Each row is a point on a landscape with many peaks, with its height.
A climber steps from a point to the highest of its 3 nearest points, and stops where none of them is higher. Distance is the straight distance between rows; heights are no part of it.
(109) height 73.2: [ -6 -24 -20  -6   4 -13 -12   9]
(207) height 53.6: [  2 -14  11  -5 -17  -3   5   0]
(456) height 68.0: [13 12 27 16 -6 10 23 -3]
(414) height 30.1: [-4 20  3  2 -3 10  0 -9]
(440) height 3.7: [ -5 -16 -35   5  22 -18 -10  11]
(201) height 39.6: [ -8   9 -31   2  20  -4 -10   1]
(548) height 58.3: [-13   6 -19   1  -7  15   9  -5]
(380) height 31.4: [  5  11  10  18 -12  17  26  -4]
(460) height 62.8: [12 19 34  5 -3  9  9 -7]
(339) height 23.6: [  4 -12   1  20 -16  18  35   2]
(590) height 76.2: [ -1 -21 -12 -10   0  -9 -11   7]
(84) height 71.7: [ -1   1   1  10 -14  19  22  -6]
(104) height 63.8: [  7  -3  14 -12   6 -17 -25   7]
(212) height 37.8: [-2 16  8 -6  4  4 -6 -5]
(2) height 56.1: [20 -5 26 18 -4 10 29  0]
(522) height 55.9: [  4 -15  20  -3 -13  -3   1   2]
(94) height 48.6: [-3  4  9 -7  1 -1 -6 -4]
(244) height 56.6: [  3  -6  13   0 -12   4   7  -1]
(223) height 62.7: [ 16 -14  27   9 -15   2  18   3]
(413) height 47.6: [ -8 -18 -14  -5 -13   2   6  -3]
(62) height 29.9: [-11 -12 -10   2 -14  12  15  -1]
(392) height 45.8: [-3  3 -2 -5 -6  5 -2 -7]
(489) height 41.5: [ -3  -8 -21  -2  15 -14 -14   7]
(139) height 73.4: [-10  11  -9   0   2   9   2  -6]
(271) height 23.1: [ 1 19 11  7 -8 19 14 -6]
(195) height 45.6: [ 18 -16  20  19 -12   8  32   5]
(242) height 34.3: [-10   0 -31  -4   7   2  -4  -2]
(278) height 73.7: [ -3 -13  -7 -10   1 -10  -9   4]
(131) height 74.0: [ -5  15 -14  -1  19  -4 -15  -3]
(4) height 24.7: [ 1 10 12  3 -8  8  3 -6]
(466) height 59.9: [ -9 -19 -29  -6   1  -7  -6   3]
(345) height 25.9: [  1   4 -14  -3  20 -15 -21   6]
(533) height 13.9: [  4  13  -3  -4  26 -19 -23   7]
(241) height 22.2: [ -5   0 -32   7  25 -13 -10   7]
(515) height 53.3: [  1  19   4  -8  13  -7 -16   0]
(59) height 68.9: [  3 -17   7 -14   1 -16 -16   8]
(282) height 75.8: [ -5  -1 -19  -4   9  -4 -10   0]
(422) height 73.0: [  2   0  12   8 -13  13  14  -4]
(455) height 12.5: [ -3   5 -19   6  27 -16 -16   7]
(21) height 64.5: [ -3  -1  -4  -8   2  -8 -13   2]
(596) height 65.4: [  1  -5   8 -11  -1 -12 -17   4]
(597) height 41.7: [-8 -6 -5 -4 -8  2  3 -5]
(383) height 61.7: [ 9 -6 26 -4 -6 -4 -3  3]
(164) height 78.0: [ 10   1  25   9 -11   5  14  -1]
(233) height 71.5: [ 5  9 27 -6 -6  0 -2 -5]
(175) height 64.3: [-10  12 -22  -2   1  14   3  -6]
(417) height 75.5: [  4  13  12  -9  10 -14 -20   0]
(119) height 62.6: [-14  17 -19   5  -7  24  16  -8]
(484) height 55.2: [  2  -5   6  10 -13  13  20  -2]
(403) height 68.3: [  4  18  14  -8  13 -10 -20   1]
(123) height 51.6: [ -2 -18  -2  -7 -12  -4   1  -1]
(112) height 64.6: [  3   6   3 -11  10 -10 -17   5]

Call two points neighbours if one is among the 3 nearest of the other. Go from one point of each pair to the other, from neighbour to neighbour, staying as high as possible. Name the lowest point that can't be avoided.
(422), (282) | (94)
(139), (417) | (392)
(417), (590) | (21)
(164), (233) | (460)

For each start below, name the point where the climber stops.
(522) | (233)
(21) | (590)
(195) | (164)
(62) | (139)
(596) | (590)
(271) | (422)
(455) | (282)
(345) | (282)

For each start below, name every point that the climber comes to, in order.
(413) | (123) > (207) > (244) > (422)
(201) | (131) > (282)
(339) | (84) > (422)
(597) | (123) > (207) > (244) > (422)
(94) | (21) > (278) > (590)
